Each row is a point on a landscape with many valleys, with its height.
A ball rolls from a point to whichever of its 5 nearest points has the largest drop for the distance, and stops where none of them is lower. Distance is the straight distance between rows; heights are no part of it.
Q_287: [ 91 146 135 121 114 146 144 125 143 125  64 111 141]  (h 233)
Q_302: [160 130 142 157 137  86 146 148 121 108  96 133 135]  (h 325)
Q_660: [138 182  99 101 124  91 100 146  85 151 105 113 139]  (h 53)
Q_547: [136 140  63 109 164 150  99 144 122 157 204 131 101]  (h 772)
Q_529: [116  73 115 163 181 139 162 167 140 140 190 139 105]  (h 598)
Q_52: [218  83 204 176 140 122 137 138 155 124 148 121 127]  (h 174)
Q_700: [141 153 127 154 121 105 131 142 138 122  87 123 132]  (h 506)
Q_152: [117 144 149 167 109 161 133 117 183 121  89 114 125]  (h 394)
Q_214: [145  90 151 189 143 139 129 120 181 134 166 134 109]  (h 277)
Q_165: [168  73 163 181 162 120 125 138 165 135 171 145 105]  (h 185)
Q_195: [122 146 103 106 136  64 121 153  73 128 102 138 147]  (h 368)
Q_844: [113 101  89 154 176 142 136 161 133 142 193 140 100]  (h 529)
Q_486: [162 197  89 109 126 120  70 133 129 167 127 115 119]  (h 714)
Q_908: [137 173 111 146 125 132  89 138 146 158 116 131 117]  (h 563)
Q_219: [ 99 136  92  83 132  70 113 140  63 122 124 150 139]  (h 468)
Q_278: [100 110 113 106 123  80 140 134  78  96 120 138 147]  (h 481)
Q_997: [157  81 173 135 100 145 191 118  99  82 146 116 184]  (h 453)
Q_430: [ 78 107 115  97 119 109 138 117  95  87 119 141 137]  (h 316)
Q_895: [117 187 107 102 134 177  85 114 166 187 119 125 104]  (h 572)
Q_190: [ 92 118 105  92 137  70 125 134  63 106 128 154 135]  (h 494)
Q_737: [138 192 104 113 128 142  85 132 143 171 106 117 117]  (h 527)
Q_688: [ 92 144 119 124 116 118 142 135 119 118  79 115 151]  (h 164)
Q_934: [126 130  94 158 144 143  99 140 160 159 159 150  92]  (h 441)
Q_80: [ 64 113 130 105 108 139 159 111 116  89  94 125 151]  (h 150)
Q_906: [101 130 145 136 106 150 165 116 141  95  79 106 156]  (h 209)
Q_172: [126  71 147 118 112 123 169 113  87  67 165 147 148]  (h 651)
Q_297: [ 68  99 123  86 105 137 108  85 110  93 143 159  97]  (h 580)
Q_168: [143 114 147 155 111 115 168 126 123  88  96 109 156]  (h 388)
Q_283: [169 114 149 181 145 108 120 140 160 138 144 151 105]  (h 299)
Q_878: [107 164 109 132 134 180  97 124 174 164 122 131  99]  (h 466)
Q_104: [ 86 169 122  69 115 132 124 134 104 159  73 106 146]  (h 282)
Q_229: [197 101 192 174 118 124 165 130 140 111 125 105 160]  (h 198)
Q_646: [ 96  74 120 171 160 155 154 146 156 136 189 129 105]  (h 602)
Q_263: [110  90 133 112 125 106 159 108  93  71 139 139 140]  (h 516)
Q_711: [ 62 121 111  74 117 109 113 111  87 111 130 151 123]  (h 478)
Q_202: [150  92 139 127 145  69 165 146  83  83 117 140 146]  (h 616)
Q_706: [120 158 112 127 121 104 132 142 105 127  85 119 143]  (h 392)
Q_601: [121 103  91 150 172 131 127 158 136 154 186 155  91]  (h 461)
Q_978: [174 101 184 159 106 144 181 125 126  97 122 102 171]  (h 67)
Q_499: [114  79 154 110  93 166 172  96 101  69 157 134 152]  (h 881)
Q_248: [161 177 105 141 137 113  85 143 124 159 128 131 110]  (h 822)
Q_204: [166 100 175 190 107 165 141 109 188 118 143 110 130]  (h 491)
Q_18: [104 166  99  63 109 103 110 137  86 161 100 107 153]  (h 428)
Q_991: [138 159  79 116 149 146  74 130 147 166 172 136  95]  (h 628)
Q_259: [186 111 174 163 136  89 154 148 128 113 111 125 141]  (h 212)
Q_17: [116 193 117  62 112 137 107 131 116 177  84  97 134]  (h 407)
Q_513: [ 53 132 120  36 115 127 101 104  83 155 133 152 106]  (h 594)
Q_557: [100 107 139 121 110 132 170 112 113  76 108 121 158]  (h 281)
Q_579: [ 92  87 145 101  94 158 128  70 112  65 150 154  93]  (h 694)
Q_848: [133 119 142 148 115  97 156 133 121  93 100 118 150]  (h 512)
Q_504: [169  55 169 178 162 145 138 128 171 129 190 128 113]  (h 272)
Q_849: [108  83 143 111 100 147 161  93  98  63 159 146 135]  (h 759)
Q_241: [ 88 142  94  63 125  91 115 129  68 137 115 135 145]  (h 576)
Q_783: [119  98 158 187 119 183 140  99 204 122 147 120 114]  (h 414)
Q_318: [135 120 149 185 127 137 123 117 184 125 131 133 111]  (h 350)
Q_169: [142 157  70  83 146 159  71 119 142 168 174 116  95]  (h 723)
Q_661: [207  85 200 156 119 123 167 139 117 113 134 101 171]  (h 107)
Q_679: [109 118 132 175 132 170 129 114 198 132 138 136 106]  (h 387)
Q_343: [124 140 124 167 133 141 100 126 173 143 127 144 103]  (h 393)
Q_983: [125 178 122 125 118 141 108 132 138 153  73 121 124]  (h 329)
Q_222: [199  72 198 128 129 114 186 146  93 109 136 114 175]  (h 172)
Q_759: [166 147 114 164 150 103  99 155 146 157 145 154 103]  (h 536)
Q_47: [139 190  99  91 128 160  73 107 158 185 131 111 103]  (h 668)
Q_40: [155 143 131 151 142  72 132 154 116 124  99 135 130]  (h 375)
Q_599: [132 198 125  59 129 166 103 106 136 196  85  91 121]  (h 557)
Q_867: [154 189  96 117 124 127  76 132 132 175 126 122 110]  (h 710)
Q_463: [138 101 122 175 161 133 122 140 166 140 180 160  96]  (h 306)
Q_963: [ 63 154 126  79 122 133 139 114 110 138  78 122 146]  (h 216)
Q_370: [155 166  70  89 150 149  65 124 138 168 172 123  93]  (h 722)
Q_35: [141 105 171 154  95 154 175 117 139  87 112 102 175]  (h 154)
Q_911: [ 98 167 107  81 115 114 123 136  99 148  80 122 152]  (h 348)

Two balls start at each pair of points below. Name the first point that both come to, or write -.
Q_547 and Q_283 => Q_165
Q_783 and Q_908 => -
Q_867 and Q_17 => Q_688
Q_486 and Q_248 => Q_983
Q_844 and Q_343 => Q_165
Q_895 and Q_47 => -
